Points, in no order, along strands that fork, close into loops and pass close to each other.
In the rows, 128 means zero.
Points whose rows are less than 94.8 apart are linked; no others are. Some points are linked to none.
(233): [151  72 137 135 135  92  66 118 148 153 142 135 123  84 109 156 135 156
 127 118]
(678): [183 150 102 141 119 161 174 150  71 160 162 110  83 148 125  49  36 105
 123 184]
(190): [163 143  90 151  89 153 151 127  81 115 126 121  77 158 124  62  92 107
 131 134]
(938): [154 137 108 143  96 160 186 135  86 135 168  90  92 160 131  92  39  74
 144 173]
(985): [122  79 147 102 137 102 104 149 155 101  77 156 148 145  92 173 141 144
 128  78]
(819): [ 97 122 156 110 109 118 142 127 101 100 111 114 159  93 181 154 146 105
 142  95]
(71): [113 149 151 147 119 120 140 103 100 118 151 113 152 109 186 144 142 123
 154 118]
(164): [ 92  85 141 142 119 101  73 126 133  94  95 128 143 106 106 171 201 162
 127 167]
(636): [119  97 100 125  99 116 119 163 149 109  98 107 132 103 139 146 135  89
 136 100]
(514): [ 85 115 140  80 106 115 159 183 173  64  89 106 189  99 171 187 165  94
 137 103]
(935): [ 98  93 156 115 163 106  84 161 145 118  97 159 147  77 144 189 135 128
 134 113]
(425): [ 73 114 143  99 108 114 156 104 141  99  98 113 138 161 168 158 151 105
 153 151]
(974): [169 148 107 127 123 121 156 148 108 166 153 142  95 139 119  80  61 143
 123 121]
(139): [ 76 106 148 131 150 104 130 136 174 121 119 113 167 128 153 202 163 119
 155 146]
(583): [ 95 153 118 121 163 121 131 126 151 145 159 121 134 105 124 136 139  92
 114 118]
(910): [157 167 118 169 141 125  92 109 152 123 171 138 134 156  82 123 169 188
 112 127]
(691): [138 107 125 113 125 125 160 152 101 116  81 133 129 155 124 129  99 100
 150  73]
(486): [ 68  98 144 103 103 108 119 167 180  57  94 126 181  76 155 214 170 138
 118 121]
(1032): [159  80 111 109 102 144 144 181 114 104  75 134  98 134 112 122  87  68
 143  63]
(958): [ 88 130 127 130 126 104 168 151 137 159 132  82 155 104 164 155 145 118
 148 141]
(683): [129 153  91 146 146 138 115 109 144 165 163 118 112 110 118 104 119 106
 111 131]
(129): [177  99 119 125 157 122  91 130 144 180 160 165  79 107 108 105 103 118
 128 104]
(646): [162  92 106 115 109 131 124 134 102 150  92 130  82 127  98  71 134 111
 124 109]
(1085): [120 126 138 108 116 108 172 147  90 103 109 123 104 175 177 115  89  89
 174 144]
(391): [ 76 140 131 151 142 112 167 114 142 152 129  93 173 112 145 157 170 170
 137 163]
(10): [ 96 154 169  94 102 109 141 137 136 128 152 131 115 134 138 154 140 129
 121 115]
(495): [163 136 110 151 188 126  96  97 123 163 143 135 157 117  84  93 162 171
 111 135]
(920): [ 65 124 139 141 155  96 144 135 156 121 134 112 181  98 130 201 187 170
 127 160]
(189): [116  90 135  87 133 158 114 185 170  74  26 142 164 114 140 168 132  69
 144  90]
(821): [150  47 138  83 117 125  98 196 166 121  50 146 140  82 142 168 100 111
 137  80]
(1055): [153 146 131 135 138 161 127 120 103 178 161 118 108 109 121  89 117  86
 122 118]
(951): [194 190 113 167 152 189 114  89 144 173 168 155 135 137 115  74  94 189
  80 128]
(1054): [ 70  94 165  93 164  90 104 122 135 104  97 146 158  94 144 177 160 145
 121 151]
(601): [115 102 143 122 119 119 102 107 108 108 113 130 152  92 133 149 159 132
 128  90]
(25): [166 163 108 123 135 131 128 104 119 154 153 169 100 136 118  75  81 183
  98 123]
(116): [125 201 159 142 136 176 122  72 133 156 167 129 148 146 128 101 156 178
  94 169]
(1090): [140  80 144  76  87 168 159 213 114  89  40 112 138 129 140 140  96  40
 155  87]
(407): [100 142 167 165 129 121 109 100 104 132 130 127 140 119 167 152 153 168
 148 153]
(58): [101 195 118 127 129 114 192 136 130 106 181 110 120 170 175 109 129 108
 145 155]
(909): [129  86 137  98  90 151 189 198  81  92  60 115 115 147 143 132  61  52
 164 118]
(373): [108 102 124 105  99 148 224 195  90  92 103  83 121 149 146 139  66  34
 169 145]
(642): [117 168  98 144 114 125 115  78 160 138 156 127 123 136 116 109 127 201
  88 188]
(882): [142 187 113 162 169 163 132  75 115 147 151 149 139 147 147  94 102 151
 120 144]
(310): [193 161 102 125 124 157 138 125 106 181 172 129  91 123 130  51  64 129
 107 164]
(1065): [179  91 122 113 100 147 138 149  84 120 108 124  85 131 101  87 112  70
 137  78]
(285): [129 147 129 110 108 124 186 132 107 140 133  76 140 174 128 101 138 102
 148 133]
(283): [119 180 126 148 154 140 138  75 127 132 178 122 142 144 175 119 111 125
 142 154]
(643): [ 72  93 143  86 128  96 121 128 143  97  67 138 146 125 162 166 141 130
 141 145]
(806): [126 144 153 151 128 134  95  98 114 157 137 138 120 114 129 124 147 163
 119 145]
(1029): [107  97 134 101 100 162 150 202 152  81  32 114 147 143 150 163 132  52
 157  99]
(898): [100 183 141 160 147 119 130  97 152 115 184 135 151 135 137 154 164 181
 119 154]
(132): [122 102 134  89 101  99 141 183 122  96  97 118 117 144 184 145  98  75
 173 131]
(444): [123  76 136  83 142 124 112 150 144  94  55 135 156 137 123 154 136  99
 141  85]
(746): [119  57 129 136 148  94  63 133 160 138 124 147 143  70  89 183 149 169
 110 149]
(809): [123 158  83 154 115 143 130  91 145 161 127 108 109 149 114  84 117 158
 107 182]
(1007): [123 173 158 148 161 156  98  52 129 137 165 165 148 138 126 127 141 204
  97 186]
(70): [164 134 116 107 117 120 162 165  95 126 150  89 108 169 108  79 114  74
 146 120]
(872): [138  69 122 137 105  97  78 138 143 132 106 149 109  74 139 155 114 149
 129 100]
(818): [167 125 106 141 169 126 127  90 115 150 130 119 151 139  98  94 131 141
 128  99]
(1086): [108 161 136 164 144 121 127 124 148 119 146 135 140 160 102 150 171 168
 127 122]
(831): [ 84 186 116 146 121 114 159 117 162 114 178 116 130 145 154 141 157 139
 123 159]
(458): [101 122 139 117 111 117 189 122 111  96  97 110 142 183 177 148 120 100
 180 130]
(88): [109  95 136 113 133 125  77 112 154 126 110 164  81 122 121 147 124 103
 117 129]
(890): [183 177 130 151 164 161 114 137 110 184 163 125 107 140 114  64 133 130
 126 132]
(789): [130 117 114 124 144 111  94  89 134 124 122 182  98 121  87 114 128 186
  87 123]
(492): [186 168 118 161 159 169  94 103 120 174 151 128 131 128  98  58 167 158
 100 142]
(610): [ 85 117 166 154 179 127 104 103 112 101 128 139 180 115 110 188 196 153
 139 138]
(698): [134 158 177 104 106 130 148 112 112 161 160 126 112 153 128 120 116 145
 120 110]
(515): [140 199 115 140 137 142 166 103 115 121 191 122 123 172 174  87  90 116
 139 160]
(459): [134 146 148 168 181 151  61  79 132 139 165 178 130 115  90 139 157 206
  93 190]
(811): [126 134 106 109  79 130 142 136 151 130 154 119  86 136  96 118 109  91
 103 106]
(424): [231 167 104 146 157 185 122 115 139 183 175 158 115 139  99  37  97 169
  88 122]
(82): [152 177  96 129 150 136 109 113 166 173 188 126 116 126 101  83 127 152
  82 158]
(434): [145 112 114 109 126 112 123 105 135 152 116 175  75 138 101  97  88 161
 103 115]
(987): [126 156  77 154 114 139 158 105 110 127 110 117 103 167 126  80 108 125
 125 149]
(447): [151 128 126 127 139 132 149 109  88 130 118 122 140 153 114 104 116 104
 147  77]
(949): [ 87 136 136 147 142 131 126  83 113  87 127 130 173 109 125 162 178 143
 122 100]
(340): [174 208 126 166 133 178 144  98 118 157 170 141 130 165 137  83  77 165
 113 129]
(123): [109 115 159 125  89 125 103 108 104 143 112 119 116  85 139 129 155 136
 116 126]
(828): [ 92 140 147  91  84 138 162 155 135 126 122 114 105 141 121 145 123  85
 114 108]
(1010): [178  91 121 114 129 122 134 152 143 176 160 128  86 132 104 120  67  97
 134  94]
(374): [114 114 103 113  91 114 193 161 119 127 111  56 137 155 145 118 131  73
 161 153]
(1043): [172  43 119 106 104 109  83 151 156 115  90 137 134  88 125 154 116 122
 141  71]
(644): [ 88 120 142 113 160 114 115 145 164 125 126 135 144 110 125 174 137 104
 128 107]
(455): [136 111 113 123  81 153 158 138  84 115 133 104  67 152 143 105  60  53
 148 157]
(145): [130  93 119 125 130 100 100 106 139 105  95 164 125 141  89 143 130 174
 122  94]
(299): [142 127 106 127 118 107 142 156 104 156 105 110 111 119 111  76 140 142
 118 124]
(352): [170  95 135 144 157 123  65 107 139 178 170 161  99  81 105 120 132 157
 115 114]
(167): [147 193 169 123 115 155 141  98 102 161 174 109 138 137 135  93 144 154
 109 128]
(79): [ 96 140  84 150 109 132 140 107 131 113 112 110 120 131 136 119 139  97
 133 137]
(520): [183 120 112 118 117 141 159 138 106 144 171 134  70 158 106  93  39  92
 128 116]
(659): [171 185 108 187 145 163  70  88 148 121 178 160 126 133 106  96 151 189
  92 146]
(503): [ 94 124 170 113 121 112 150 157 135  86 118 106 183 114 176 189 176 107
 159  90]
(341): [144 123 140 175 141 115  67 126 140 114 147 163 122 129  68 151 181 195
 117 119]
(518): [114 104 151  99 133 106 129 203 146 100  89 135 142 122 180 171 117  84
 165 103]
(712): [120 121  76 142 101 128 156 147 128 123 123  79 105 145 131 110 113  63
 146 148]
(1095): [104 128 151 166 164 125  83  83 105 115 147 162 156  95  94 172 171 208
 107 178]
(226): [128  99 127  88 137  90 126 138 148 154 123 122 122 145 127 134 104 111
 141 126]
(1003): [125 142 102 137 110  87 123 137 129 130 145  97 137 110 125 112 160 149
 120 129]
(700): [ 96  91 151 149 177 112  86 104  94  84 123 168 181  88  75 189 190 189
 110 156]
(847): [ 70  95 147 124  89 118  98 142 152  76  87 125 146  97 136 194 193 144
 120 143]

A tip is a point with one link. Name the tips that can be reached along the links from each point below, in the order of the rows.
(700) => (164), (811)
(890) => (958), (82), (518), (1003)
(285) => (190), (642), (70)
(352) => (821), (373), (746), (455)
(515) => (424), (659), (341)

How many points has the smallest loop of links through each point below? Write none if it is on no loop.
(123) => 6
(299) => none
(910) => none

A piece is all that can be reached along the links. How many separate loops has the piece of each point below (a circle has one, a figure eight two, a Y none), and how many tips (points with one link)?
(910) => loops 0, tips 3
(373) => loops 0, tips 4
(285) => loops 0, tips 3
(514) => loops 1, tips 2
(1003) => loops 0, tips 4
